Each row is a point on a landscape with many valleys, with its height.
A ball rolls from a point to whichever of its 2 nearest points has the largest drop for the distance, and stops where none of them is lower. Distance is the straight distance between rows; heights are no part of it.
(1535) height 100: [ 91 120 134 113 119 184 106 130 131 112 120 169 117 118 159 178 107 139
 144 114 138  92 114 119 140 164 152 133 116 144 158  65 134]
(316) height 585: [111 149 151 135 131 142  93 113 112 116 130 148  74 179 126 190 128  81
 161  94 153  36 101 126 138 135 164 110  57 174 127 134 123]
(941) height 416: [134 126 102  78  83  90 137  91  65 123 158 101 194  79 113 113 151 122
 117 152 121 153 121  66 135 167  98 131  82 105 154 151 130]
(954) height 596: [150  52 179 157 167 172 168 102 136 106 106 107 184  57 190 122 116 152
 149 124 169 119 166 126 126 111 139  99 122 154 139 121 140]
(608) height 141: [ 85 118  81 116  97 127  95 141 157 173 126 166 103 125 126 166 131 113
 113 115 143  85 127  98 141 200 113 169 128 144 155  78 142]
(943) height 348: [153 135 163 109  83 176 108 113 119  78 175 119 142 166 130 209 136  92
 140 128 138  85 112 121 120 161 153 156  60 135 137 110 105]
(1006) height 482: [153 105 157 128 158  97 111 161 168 135 186 125 140 139 157 117 146 145
 102 165 192 119 164 139  97  83 135 137 129 126 131 145 115]
(1926) height 514: [127  95 132 104  73 159 113 120 126 114 123 162 156 108 159 140 156 122
 109  78 100 122 117  76 183 142 129 198 122 114 114  72  90]
(914) height 502: [120 139 134 138 156 163 115 131 119  95 131  65 171 125 129  81  74 175
 123 124 193 150 114 109 109 145 150 104  63 127 160  95 117]
(1407) height 216: [ 73 102  79 108 131 101 130 101 148 106  87 161  98  90 102  96  52 112
 131 164 117 201  93 145 112 120 143 137 159 122 111 101  81]
(1087) height 279: [ 81 162 106 164 103 123 122 100 137 141  99 139 123 161 109  94 123 117
 115 112 112 176 105 140 147 125 152 183 181  86  91 142  93]
(250) height 242: [142 127 114 109 110 161 126  89 105 123  96 135 155 159  88 129  81 119
 114 142  90 157 134 115 106 145 110 162 125 115 183 131 127]
(362) height 472: [151  82 148 108 110 104 122 165 152 108 163 157 146  92 107 194 126 111
 162 150 111  98 164 160 156 119 140 124 133 163 126 145 149]
(1564) height 688: [135 130  94 145  78 144  81 105 127 163  53 136 173 170  93 130 171 128
 123 117 128  85 142 136 175 148 139 161 135  84 120 172 124]
(1737) height 730: [153 165  96 130 148  85 118 207 150 149  91 151 141 152  99 127 129 183
 137  89 180 130 154 114 110 175 108 143 162  93 114 128 166]
(1718) height 507: [102  78 112  88 142 119 128 119 138 128 154 139  96  86 186 129 161  94
 119 124 131 117 126  98  88 121 129 155 121 142 145 104 123]
(859) height 657: [179 156 126 152 141 116 179 132  86 164 114  90 121 204 131 100 135 109
 115  97 109 140 132  91  91 115 110 138 116 130  88 160 162]
(1245) height 135: [114 104 126 135 143 107 118 133 155 113 162 152  61  96 114 119  68 123
 171 168 129 117 145 165  83 125 109 118 131 196 132 120  98]
(1592) height 631: [171 117 154 170 126 125 160  64 157 165  78  77 158 129 173 116  93 116
 149 131 128 178 153  94  97 143 115 140 160 118 102 145  98]
(744) height 389: [ 93  89  94 156  75 184 128  99 109 154 136  93 157 113 150 131 179 126
 103 139  78 113 124 143 172 161 104 117 111 109 152 106 117]
(252) height 598: [121 188 166 146 162 156 129 141  93 128 131 169 114 189 134 123 140 147
 116  76 139 127  83 125 182 105 153  87 125 110 128 109 173]
(1834) height 319: [101 110  83 160 132 128 137  89 129 123  78 108 169 101 115 106 104 129
 122 131  88 184 145 152 141 109 146 154 203  87  97 146 113]
(858) height 551: [122  68 155 167 113 178 167  77  73 103 102 119 187 122 143 116 148 127
  98  90  84 128 101 115 211  97 177 152 122 111  90 126 115]
(546) height 40: [ 65 115 159 115 114 195 118  71 127  97  94 179 129 100 158 147  98 156
 151 143 133 126 132 139 151 107 144 123 148 135 157  99 111]
(1249) height 673: [ 70 116  72 148 135 110 143  61  84 177 113 111 121 116 166 117 156  94
 105 119 122 122 129  58 104 166 105 145 140 127 125 144 152]
(1712) height 335: [109 140 101 107  97 172 101 151 117 149 139  91 123  97 131 100 154 159
 135 125 124 111 119 153 150 149  85  79  65 129 182  80 138]
(1306) height 375: [154 140 160 101 139 124 129 155 158 142  97 187 129 181 140 195 125 119
 183 113 162  71 184 115 128 141 145 169 152 128 122 148 156]
(1565) height 440: [150  58 115  78 122 125 135 145 174  68 142 152  85  62 121 157 132  95
 144 151  69 134 136 162  98 114 142 176 164 153 114  87  96]
(1282) height 244: [ 88 121  89 127 152 101 136 114 135 118 127 132 119 102  72  78  25 133
 103 180 132 205 106 139  83 120  97 119 133 138 165 117  93]
(60) height 365: [121  55  96 124 138 139 149  98 107 115  71 134 150  64 114 142  86 133
 165 118  94 148 191 123  86 149 115 160 160 153 154 127 139]
(482) height 320: [134  92 138 137 162 173 170 101 141  94 114  45 154 115 143 111 120 114
 132 158 118 166 124 170  72 101 136  86 114 119 150 127 140]
(986) height 443: [ 95 124 128 111  82 107  90  78 120 112 134 182 111 127 116 175 138  93
  78 159  64 134 111 131 181  96 141 169 172  92 133 136  89]
(626) height 390: [164 107 140  83 120 116 127 160 177  87 145 140  86  83 129 116 126 113
 117 174  93 144 104 173 136  75 131 111 147 148 126  90 101]
(1854) height 526: [ 75 173  95 122 136  77  92 163 158 127 142 143 105 130 100 144 151 163
 162 122 183 100 142 160 116 187 142 119 119  97 138 160 166]
(1756) height 533: [145  38 114 104 183  94 153 125 120 100 174 127 115  86 163 148 201  80
 106 115 121 114 147  79  79  87 155 176 143 149 104 122 138]
(690) height 167: [ 84 123  88 167 142 110 131 181 143 178 135 182  84 130 147 142 120 149
 120  91 167  89 147  79 119 199 105 159 161 149 112  75 146]
(1886) height 427: [125  77  92 112 123  53 128  62  84 138 136 102 201  44 119 125 167 108
 122 156 129 151 157  71 137 141 126 120 120 103 132 199 108]
(127) height 251: [130 140  97 135  85 168 113 161 118 138 164  90 170 156  97 170 147 131
  99 138  79 131 123 149 102 188 106 143 100  96 158 115 163]
(989) height 338: [196  83 118  96 129 120 128 141 154  80 120 104 113 100  77 118  90 100
 122 150  98 126  86 149 122 113 147 126  86 187 142 109 103]
(1514) height 701: [154 130  86 132  98  86  98 111 166 184  70 126 169 133 116 169 168  97
  97 161 115 101 126 131 193 146 150 125 151  90 112 182 146]
(559) height 516: [ 91  48  96 123 167  95 152 115  86 102 177 151 136  78 110 116 149 117
 137  94 102 122 165 116  84 105 150 186 141 141 112 161 133]
(82) height 415: [143 159 124 113 164 112 139 174 107 111 108 145 147 121 106 137 106 157
 168  92 141 119 129 140 124 158 116  82  97 126 126 161 186]
(230) height 508: [133 210 119 122 126  67  99 168 138 135 168 120 113 155  91 130 123 153
 132 104 172 139  96 111 131 185 135 103  91  92 118 129 143]
(1924) height 532: [129 100 144 120 108 175 134 127  98  99 116 135 127 128 147 102 164 127
 129  81 102 114  81 122 176 101 162 147  88 140 106  96 107]
(508) height 409: [ 74 128 152 120 170 124 141  84 112  89 108 152 113 136 109  84  83 126
 143 132 129 158  79 151 141  66 171 118 141 134  97 171 141]
(1256) height 650: [ 85 130 109 135 171  76 152 135 128 160 103 146  99  66 186 124 168 123
 113 119 134 109 111 129 166 110 112  60 157 132 107 161 172]
(1234) height 396: [118 131 104 115  82  71 108 121 144 145 174 158  91 126 116 177 165  80
  92 177  69 154 164 136 123 103 108 178 177 111 148 148  97]
(56) height 303: [166  90 111  96 144 117 147 128  85 107 132 131 128 115  86 107 120  91
 131 126  90  97 105 123 123 105 142 118  61 167 153 161 144]
(606) height 691: [107 144 103 113 135 151 173 123 127 130 134  64  68 102 182 115 147  85
 126 149  87 158  94 149  80 109  85  81 131 127 145  99 153]
(463) height 278: [130 135 124 122 127  98 125  95 137 128 159 114 138 125 100  84  83 109
  68 177 117 205 109 115 112 101  87 130 129 107 154 128  89]
(1292) height 513: [128  97 123 151 174  90 121 142 165 157 167  93 157 117 145 121 122 150
  98 153 202 141 187 113  45 138  87 151 146 117 137 141 121]
(1785) height 663: [ 81 115 101 146 167  82 142 106 112 155 141 124 114 105 175 110 138 113
  87 112 141 114  86  80 142 145 134 108 116 129 103 141 154]
(881) height 305: [148 161 120 139 121  99 174 180 122 151 130 120 100 136 192 190 163 131
 146 106 115 119 159 112 114 167 102 129 176  99  92 130 179]
(1730) height 363: [121 135 162 108 110 155 102  86 142  64 104 115  88 174 119 111 116 120
 168 138 141 132  89 156  96 105 172 158  89 108  90 134  74]
(984) height 306: [171  92 160 133 103 189 131 153 128  80 179 110 159 112 139 172 107 130
 154 117 128 111 141 129 102 174 149 148  93 163 141  71 114]
(1811) height 687: [117  78  78 136 138 123 103 100 114 192  80 144 176 122 121 113 168 115
  65 105 124  94 164  95 152 108 121 179 148 111 158 144 137]
(753) height 444: [173 147 182 124 180 121 126 191 162  86 158 137 127 149 129 146 108 158
 140 136 178 113 164 149  84 100 135 117 157 136 113 117 137]
(658) height 638: [ 98 166 137  73 148 102 137 118 106 132  81 153 112  77 179 145 145 131
 157 119 145 100  95 118 165 128 127  59 102 124 154 152 178]
(1772) height 200: [ 96 116 160 146 141 159 120  91 136 104 146 138 116 140 116 116  47 132
 159 174 140 171 156 144  70 119 129 135 149 155 140 114  80]
(1556) height 437: [ 91 160 166 131 106 114  75 116 155 140 127 187 120 140 101 139 133 156
 130 153 167  83 125 154 202 121 138  98 144 133 149 140 111]
(952) height 674: [127 147  97 121 108 110 178 158 134 164 101  66  88 105 182 101 144 134
  93 134 103 177 117 118 119 105  32  87 160 109 120  77 138]
(1412) height 474: [ 83 107  84  97 131 105 104 112 116  96 123 175 109  96 101 145 130 109
 103 151  58 144 129 174 156  86 155 149 191 103 107 149 127]
(1340) height 570: [130  98 103 178 122  80 120 160 170 182 162  99 102 136 146 130 177 127
 146 131 173  70 142 143 131 155 144 112  89 150  97 159 127]
(1827) height 490: [163 194 145 182 128  81 118 173 162 123 171 105 114 189  96 141  72 165
 117 136 161 170 114 130 106 176 145 117 130 108  99 125 113]
(1353) height 680: [ 98  64  73 126 155  90 121  66  92 180  91 121 149  85 145 151 172 102
  91  97 120 113 187  61  99 120 128 177 178 120 150 156 162]
(672) height 271: [107 114 148 116 118 140 122 118 183 123 112 127 115  71 151  96 128 152
 159 175 123 167 182 193 113  82  92 124 187 108 150 118  89]
(514) height 645: [226 126 158 125 153 115 150 157 134 148  78 143 149 170 140  95 128 122
 128  69 146 120 130  77 155  80 141 159 137 139  81 141 125]
(1722) height 212: [127 127 102 130 134 145 116 126 107 150 152 119 167 148  95 155 118 115
  57 157  86 154 149 108  90 139  83 149 147  98 177 134 158]
(1477) height 422: [103 107  98 116  88 137 133 160  90 150 183 113 143 127 165 153 227 111
 105 151  67 110 125 138 161 136 124  90 104  95 117 136 145]
(184) height 578: [158 170 165 153 148  86 126 193 134 152 198 131  63 169 139 126 147 140
 143 104 199  78 146  97 120 128 123  97  76 187 117 105 114]
(241) height 243: [179 136 120  70  96  97 115 157 152 113 127 104 184 119 129 169 128 138
 144 116 149 121 134  99 119 197 123 144  89 105 119 124 160]
(1763) height 752: [138 171 117 120 167 129 155 131 145 175  54 133 117 155 157 107  73 139
  65 125 139 178  67  97 146 109 114  92 164 117 129  93 167]
(1669) height 736: [189 181 104 119 125  91 128 180 130 185  92 139 123 180 104 145 107 135
 101 121 139 128 143  89 118 168  63 130 155 125 133 130 167]
(156) height 548: [107 145 185 159 139 125 107 137 124 133 155 178  85 189 134 162 184 135
 135 161 116  90 128 183 161  72 164 111 160 118  96 171 135]
(854) height 558: [132 133 122 176 122  93 103 196 151 165 201 133  80 164  99 139 150 120
 104 143 153  81 135 152 138 122 132 115  84 162 138 124 126]
(746) height 693: [134 119 189  86 156 150 164 116 101  75 157 124 165 130 166 107 194 117
 145 130 105 151 142 153 113  42 156 133 144  86 103 174 118]
(1797) height 225: [107 113 164 113 105 160 118  50 100  89 168 110 132 138 137 119 137 107
 125 140 117 142 111 101 105 119 138 148  70 109 156 140  83]
(1755) height 626: [ 99 146 129  99 117 120 128 119  74 154 129 164 113 131 147 158 167  95
 140 111 139  65 100 116 198 132 126  61  65 164 149 157 162]
(992) height 191: [109 169  80 167 120  87 131 142 120 175 137 131 106 159 116  88 128 130
 103  98 159 125 106  70 118 200  97 155 147 133  99 111 125]
(1818) height 386: [ 93 159  93  70  73 103  83 131 144 124 140 125 156  97 105  96 163 152
 152 129 157 125 106 140 134 168 132 137  76  91 140 138 105]
(1163) height 615: [140 157 119  94 153 161 132 149  80 128 111 111  91 148 144 137 161 111
 125  92 122  77  87 133 149 117 139  49  56 152 155 102 174]
(643) height 292: [ 97 106 129 131 130 197 155 106 110 111  83 131 145 138  83  37 100 143
 133 108 124 155 129 159 145  63 116 119 110 154 152 105 125]
(597) height 222: [225 121 148 105 127 147 173 169 100 146 121 129 123 136 108 154 148  75
 138 130  67 102 139 129 146  90 103  82 114 182 138 134 139]
(1789) height 366: [ 94 177 129 168 111  91 101 111 132 151 117 190 133 106  96 122 106 150
 103 162 126 152 117 127 194 124 119 126 232 108 110 134  87]
(1178) height 479: [100  75 134  87 110 146 112 106 149  88 167 142  78  78 155 183 143  89
 154 163  96 114 135 141  79 132 137 139 121 152 164  80 103]
(775) height 393: [140 173 162 148 156 136 192 152 121  91 179 122  75 172 148 137 128 105
 131 119 102 158  93 128  91  99 149 127 156 136  92 103 130]
(23) height 392: [138 197 148  90 124 107 135 151 133  86 126 135 105 140 111 122  99 151
 189 127 133 166 126 169 108 137 125  91 123 111 120 165 138]
(502) height 614: [162  61 162 148 160 141 160 105 170 115  89  87 166  78 172 111  83 141
 159 128 147 171 153 118 103 121 138 128 171 126  93 121 101]
(1553) height 515: [112 105  98 191 147 147 120 165 136 125 177 124 110 162 100 135  82 130
 104 116 119 129 115 132  87 188 147 158 114 154 113  90 130]
(1364) height 266: [ 98  94 105 108 142 152 133  65  83 110  73 158 155 109  84  85  99 129
 133 114  95 157 145 127 135  82 136 163 129 121 160 156 135]
(1786) height 125: [ 85  77 137 103 139 122 103  78 114  71 172 172 109 115  86 133  85 107
 156 143 124 119 135 128  72 128 163 188  97 176 143 126  93]
(549) height 747: [134 220 112 142 143 112 114 126 148 183  51 140 129 158 117  92 101 147
 103 138 173 153  99 107 152 143 104  87 182 103 150 132 153]
(527) height 561: [131 126 121 127 129 171 111 122 121 116 136  98  66 208 105 146 129  74
 158 110 131  63 126 146  71 120 147 157  70 175 148 137 115]
(1272) height 268: [169 143 114 121 104 142 159 138  81 166  87 101 140 119 137 142 171 114
 141 119  60 111 153 128 157 127  73  78 126 147 143 149 168]
(1585) height 672: [151 133 200  73 149 146 142 102 108  67 126 181 149 145 145 128 138 121
 156 127 119 127 130 118 143  61 174 154 138 130 127 150 117]
(1333) height 656: [176  93 143 152 171 113 163 136 144 144  92 124 133 110 164  87 129 133
 149  88 156 103 129 104 129 111 151 128 119 171  87 142 133]
(1298) height 718: [150 113 108 176 122 140 125 167 123 167 137  95 196 154 112 113 151 152
  79 109 123 144 185 124 126 127 101 164 164  87 112 139 127]
(972) height 395: [129 125 138  95  97 144 129 113 100 102 171 104 137 150 181 192 185  91
 114 134  94 108  96 109 125 158 136 127  79  92 119 115 136]
(1679) height 485: [110 135 158 138 138 121 109 148 135  86 195 113 133 109 111  86  77 166
 119 132 162 161 107 130 122 127 133 119  96 147 117  86  87]
(1480) height 453: [111 131 129 138 150 120 172 115  79 146 135 109 154 101 163  94 154 150
 149 101 133 142 155 109 104 118  89 119 137 115 110 168 139]
(10) height 473: [126 152  96 152 117 109 101 120 121 164 144  74 185 132  81  86 158 141
 103 160 171 140 101 138 137 154 118  77  79 101 140 189 121]
(857) height 257: [124  65  80 127 143 121 120 129 169 125 105 123 104 101 105  74  88 112
  93 158  99 173 120 160 111  88 129 168 159 140 124  93  97]
(1184) height 308: [180 166 152 131 130 192 136 154 116 155  73 103 142 165 148 131 162 146
 133 115 102 122 127 157 158 111 112  71 118 105 143 125 163]
(1864) height 439: [162 131 174 151 107 136 131 116 169  86 127 105  86 169 114 146 121 115
 166 178 107 132 119 196 113 103 173 127 132 136  96 161  88]
(826) height 632: [ 98 183 146 145  97 192 101 148 128 129 142 132 129 134  97 120 128 172
 158 137 107 140 155 203 133 136 104 106 135 112 177 113 125]
(1365) height 182: [121 132 131  74 119 142 135 140 160 119 105 166  80  96 153 114 118 138
 198 134 126 141 180 157  83 118 100 154 170 130 133 116 104]
(488) height 213: [ 99 167  62 152 112 104 121 118  91 174 114 159 143 136  67  70 148 127
  75  94 134 122  94  67 178 154 113 173 175 103 112 144 124]
(375) height 407: [168 127 185 113 170 165 129 163 159  93 128 143 153 157 147 197  93 133
 165 121 164  83 161 126  99 148 168 134 141 144 133 116 154]
(1806) height 601: [143 159 153 123 166 155 135 128 118 111  94 149  60 152 132 159  99  98
 147 113 125  63  74 130 141 114 157  81 100 197 141 106 149]
(248) height 580: [139 151 162 127 131 130 118 160 116 120 157 166 136 177 133 188 155 136
 103 115 107 101  92 138 179 116 175 123 132 101  95 144 165]
(244) height 383: [113  52  88  92 133 149 127  78 136  98  42 118 150  64 130 128 105 137
 169 131 128 108 135 136 117 150 152 143  98 138 170 142 154]
(1584) height 466: [204 149 168  91  89 151 114 204 151 122 169 126 127 140 139 167 175 133
 116 117 122 108 105 123 172 133 138  99  84 124 129  63 135]
(696) height 430: [142 140 150  93  82 104  88 194 175 117 190 152  89  99 125 159 168 142
 136 156 132 109 130 173 170 124 120  90 107 127 132  95 115]
(148) height 307: [129 108 104 127 132 133 139 146 170 100 147  98 114 145 135 112 110 121
  81 140 118 185  90 138  90 117 154 168 133 103 106  82  98]
(638) height 401: [125 180 170 144 117 118  91  82 150 151  97 164 177 137 119 130 114 159
 100 164 167 141 132 139 189  98 137 102 179  96 134 181 120]
(568) height 607: [126 215 175 179 167 134 139 137  86 144 158 111  87 188 119 110 104 145
 147  96 148 146 103 118 136 114 131  64 102 143 125 127 151]
(779) height 467: [170 164 142 165 159  74 162 145 137 127 169  98  96 153 136 165  57 116
 101 147 138 166 109  94  79 156 105 131 138 135 101 128 130]
(491) height 619: [140 196 174 160 119 150 120 163 112 137 167 152 103 159  88 144 110 173
 159 115 110 127 130 169 160 125  95  70 128 154 157 118 145]
(63) height 569: [138  77 175 136 134 196 160  98 114  60  85 130 191 117 119 113  97 139
 127 118 114 142 108 142 168  87 189 147 133 132 104 108 142]
(1124) height 723: [131 139  70 170 139  58 122 170 161 148  81 129 147  83 105 152 118 170
 135 103 179 128 145 124 137 205 118 146 211  87  73 151 127]
(267) height 729: [116 127 111 148 150 126 164 171 118 115 155  89 171 141 107  87 139 151
 105  92 126 193 163 135  83 112  98 178 170  67  84 148 133]
(1612) height 506: [132  78 128 137 117 168  88 145 180 137 135 164 121 125  94 189 103 122
 129 166  89  95 170 185 143 125 131 143 176 170 156 112 133]
(1601) height 647: [ 84 192 124 180  94 162 132 154 144 172 120 127 115 135 122 107 127 169
 140 123 130 167 163 154 133 167  72 114 202  88 148  96 117]
(834) height 334: [142 113 136 114 105 103 110 104 142 127 167 139 138 103 107 105 151 118
  81 181  84 173 153 143 141  59  97 153 146 108 156 148  78]
(1133) height 714: [136 145  66 128 111  77 118 143 161 153  82 134 138 107 146 151 146 123
 117 114 126 118 127 121 165 165 140 165 196  76  73 146 142]
(179) height 707: [138 100 115 185 147 143 154 148 124 169 108  85 194 110 143  96 132 157
  63 110 125 161 126 131 174 105 107 114 158 123 111 112 150]
(1091) height 483: [ 70 139 158 189 112 117 106  97 113 117 178 171 149 142 109 141  93 156
 140 132 164 106 118 103 153 176 169 160 136 136  98 140  95]
(1713) height 293: [109 170 159 105 100 118 112  73 137 112 156  98  67 142 148 113 105  96
 155 154 150 140 106 119 104 116 130 125  73 131 130 139  52]
(350) height 497: [ 80 109  89 134 151  75 142 144  94 110 153 159 102  95  94 105 123 128
 136 111  84 146 140 153 125  97 134 167 177 137  82 169 112]
(42) height 659: [111 162 117 172 106 156 154 159 153 168 103  77 115 112 158  94 164 175
 127 109 114 178 121 159 140 147  66  81 157  90 115  77 140]
(180) height 544: [ 93 156  92 147 126 100 109 151 129 184 140 111 142 152 133  95 211 153
 151 104 186  87 144 140 116 162 126 109  97  91 114 172 144]
(1910) height 669: [118 169  72 131 135 113 147 113 100 185  64 108 117 192 118  58 174 111
 132 107 117 127 125 110 106 122 113 158 135  94  99 182 155]
(976) height 668: [162 102 125 173 149  81 157 151 157 147 135  84 117 113 135  68  97 159
 148  96 183 139 118 110  99 146 106 126  98 156  77 127 105]
(923) height 583: [127  81 167 146 151 210 160  80 102 104  82 123 179 109 159 133  98 157
 120 114 131 114 155  96 164 127 153 109 120 149 166  90 160]
(1688) height 275: [156 136 138 102 107 169 130 156 134 116 140 101 157 142 135 120 132 166
 163  95 157 121 148 112  87 168 119 150  87 122 145 102 129]
(1464) height 347: [131  85  68 142 124 117 111  98 112 144 101 131 159  89  98 153 111 123
 120 115  72 143 203 125 118 124 118 184 208 110 135 140 108]
(1049) height 741: [152 198 100 104 106 138 122 143 131 160  47 155 147 136 101 159 101 136
 127 125 118 134 126 107 158 170  85 107 183 102 167 138 160]
(6) height 433: [163 155 152 152 157 121 177 154 133 131 175  82  76 174 181 183 126  91
 115 158 127 135 144 127  54 145 140 127 150 119 118 121 156]
(1352) height 448: [ 87 136  83 176 132 132 141 118  90 158 154  75 148 134 111  84 142 131
  95 151 101 150 117 153 116 137  88  79 100 118 147 160 150]
(1937) height 499: [ 98  94 109 155 143 130 120 127 118 126 158 157 147 124 116 133 118 129
 135  86 149  88 139 101 124 172 162 160 107 151 105 135 144]
(28) height 465: [ 71 157 180 166 134 143  69  99 139 125 164 160 159 140 127 133  99 184
  99 149 196 113 117 125 164 149 162  97 138 117 149 109 112]
(1394) height 678: [131 138  82  99  88 150 119 111 114 184  66 131 134 183 141 103 221 114
 150  95 117  89 146 113 137 138 119 176 131  89 121 154 129]
(1384) height 269: [179 102 153  91 145 178 174 125  75  91 128 132 146 121 136 144 159  80
 138 117  92  80 120 108 134  99 133 105  82 184 164 124 152]
(210) height 402: [100 163  94  50  75  90 108 120 104 148 131 160 154  71 112  88 170 133
 128 147 156 122 109  66 155 162  84 135 114 110 167 135 118]
(38) height 536: [135 111 114 169 120 169  97 142 143 102 178  91  87 177  93 162 105 100
 124 121 121  73  97 152  84 159 165 154  54 185 129  87  89]
(1544) height 493: [142 121 117 136 127  99 113 133 114 131 164  68 176 113 138 109 132 165
 110 137 180 124 114 110 128 175 133  92  57 121 122 135 141]
(717) height 417: [ 73 128 136 166 143 142 134 102 119 150 161  86 129 109 145  69 135 140
  77 162 147 156  96 164 150  89 108  68 105 133 160 126 118]
(1570) height 281: [111 186 107 116  93 127 133 139  70 116 153 132 169 130  89 160 116 138
 126 138  74 148 111 132 140 188 106 118 115  96 156 150 171]
(451) height 425: [118 148 163 172 160 126 194  97 103 141 147 126  91 143 181 126 109 104
 150 109 128 156 125 103  97 117 113 124 155 153  95 145 130]
(1392) height 360: [ 78 122 111 133  82 138  96 118 139 144 157 128 135  73 121 111 148 150
 116 150 122 126 124 149 152 166  98 123 116 129 160 102  94]
(931) height 345: [153 184 143 129 140 173 140 192 129 116 110  98  88 148 128 131 181 169
 178  90 113 147 127 192 129 115 119  65 130  98 132  91 186]
(985) height 613: [145 164 166 117 137 124 103 133 133 116 172 122 121 143 130 171  65 110
 171 109 193  77 138  84 110 165 138 121  76 192 155  91 118]
(475) height 255: [185 116 105 107 141  92 151 172 118 151 123  71 140 156 176 164 194 120
 124 143 118 114 160  98  72 145 101 130 136  90  94 145 197]
(1753) height 501: [149 145 188 132  99 147  90 121 141 104 146 170 100 209  89 158 126 124
 147 171 120  95 146 183 144  80 147 151 144 134 106 164  96]
(787) height 193: [184 110 117  62 147  87 142 165 153 109 125  68 144 107 167 145 145 137
 112 135 153 139 118 104  71 144 108 109 106  96 117 130 159]
(853) height 106: [ 73 109 146  95 155 158 158 109 122  99  83 169 119  79 175  89  98 139
 151 102 137 163 133 119 131  92 127 136 166 140 125  84 113]
(86) height 315: [126 131  98  95 100 168 112 119 102 149  79 125 132 114  84  60 122 137
 124 114 107 128 105 134 165 111  96 115  70 141 183 103 127]
(1173) height 534: [142 105 131 146 105 153  83 156 146 158 151 170 123 172  85 150 153 122
 130 115 122  67 152 162 155 120 130 159 110 169 138 117 126]
(57) height 53: [106 100 112 107 112  76 108 115 150 107 185 149  83 106  99 164 102  82
 177 162 131  92 128 137 106 146 140 145  81 190 133 142  96]
(1222) height 258: [ 91  77 148 117 141 168 151  88 157  77 115  95 147  82 135  98  66 135
 142 181 147 200 121 160  89  90 156 102 134 140 138  86  94]
(999) height 624: [185 145 171 108 123 138  82 129 147 133 112 131 151 154 115 137  85 129
 129 114 196  81 118  97 158 136 131 116  71 164 153 104 113]
(1670) height 341: [160 172 144 127 124  85 151 149 135 159  90 148 132 137 154 196 112 124
 176 127 141 114 196  98 115 170  98 131 183 113 108 178 156]
(934) height 635: [205 138 170 123 142 143 124 127 143 152  81 145 146 161 143 122 100 129
  79 103 147 110  94  79 184 116 135 117 110 147 137 106 137]
(1013) height 403: [114  72  93  95 104  88 130  55 129 133  85 104 170  56 125 123 148 103
 164 143 127 106 153 109 125 156 146 136  81 133 151 180 129]
(869) height 494: [130  51 136 149 155 122 118 108 134 130 163 116 173  76 110 121 115 147
 113 142 147 153 204 106  63 130  90 149 137 143 165 126 124]
(727) height 438: [114 125 174 151 146 108 128  85 122 101 122 134 160 124 142  72 115 160
 147 116 169 142  90 137 164  98 183 109  98 131  85 174 105]
(1199) height 597: [175 161 173 150 156 117 132 156 109 113 199  74 107 159 146 150 130 105
 162 116 179  90 128  91  87 139 151 101  66 173 113 131 114]
(1267) height 314: [135 145 143 160  91 136 139 115  96  96 151 137 141 126 109 165 102 113
 126 120  55 143  88 138 180 159 144 122 128 137 110 132 130]
(1073) height 350: [148 123 153 131 153 159 134 179 162  79 178 131  90 150 158 127 127 127
 101 113 140 139  78 131 103 120 186 142 125 130 102  51 108]
(537) height 697: [139  73  98 142 147 153 120 132 151 184  63 111 168 115 128  67 155 146
  82 124 134 114 162 147 155  85 100 122 143 131 143 134 143]
(632) height 441: [136  96 124 103 145 108 133 162 145 117 124 126 148  61 128 130 125 154
 130 133 135 115 143 165 140 122 110  89 116 147 134 140 145]
(980) height 464: [107 139 174 140 136 126 103 113  90 108 183 126 143 115 109  74 122 168
 146 132 178 116 141 138 150  88 144  80  85 161 144 146 100]
(542) height 238: [ 96 181  88 145 103  99 109  95 115 162  90 176  94 156  89 123 141  99
 107 110 116 118  80 111 180 143 128 150 155 117 102 171 106]
(275) height 655: [139 110 173  66 150 150 107 108 132  79  91 213  89 162 113 137 106 107
 122 146 108 112  99 135 145  48 162 154 162 159 111 128 116]
(1619) height 475: [ 93  82 125 136 157 120 159  94  81 148 144  95 173  67 160  82 153 149
 118 125 158 166 198  88  74  92  64 131 129 120 163 131 143]
(994) height 491: [197 124 158 107  66 164 124 161 151 118 124 151 114 140 149 176 160  99
 123  96 104  88  95 112 178 149 137 166 108 146 106  64 109]
(1014) height 352: [151 197 133 112 108  95 144 133 142 113 136  97  62 176 135 115  95 106
 172 149 123 177 116 141  68 131 128 144 118 108 122 148  96]
(31) height 637: [155 133 127  88 130 118 116 141 166 115  68 182  74 167 120 175 108  94
 108 149  88 122 116 153 149  93 158 164 181 120 122 129 129]
(966) height 646: [192 127  99 141 117 131 160 112 115 173  62  78 135 151 149 118 122 104
 137  90  81 158 132  89 127 136 116 156 149 120  83 132 136]
(1031) height 362: [ 60 125 152 137 121 137 111 119 170 134 152 117  99  95 163  82 158 149
 116 162 146 155 119 182 151  69 115  85 155 109 129 104  90]
(1502) height 342: [111 162 115 190 126 119 122 125 110 148 115 166 141 129  96 145  76 155
 105 130 105 148 100 130 176 181 133 107 177 126 122 133 146]
(612) height 618: [157 152 130 107 134 118 109 113 151 129  70 151  92 172 123 164 112  91
 122 143 120  99  91 140 147 122 158 116 110 138 132 165 149]
(1787) height 373: [ 98 103 154 130 175 134 171  72 115  87 124 106 138 105 160 114 124 100
 123 150 126 153  96 137 106  64 163 102 113 136 120 163 140]
(975) height 385: [152 173 147 108  96 133 119 202 178 127 124 157  73 125 133 156 169 169
 179 123 119 128 164 198 147 120 112  96 162 105 138 101 139]
(96) height 168: [ 68  75 125 118 121 173 126  62  97  68 155 138 134 130 104 100 100 123
 141 130 121 171 123 124  62 122 166 195 112 115 136 115  91]

Where does a ball stop that starts at each point below?
(1612) -> (57)
(549) -> (597)
(954) -> (597)
(826) -> (57)
(914) -> (57)
(1298) -> (1722)
(1886) -> (546)
(1585) -> (1722)
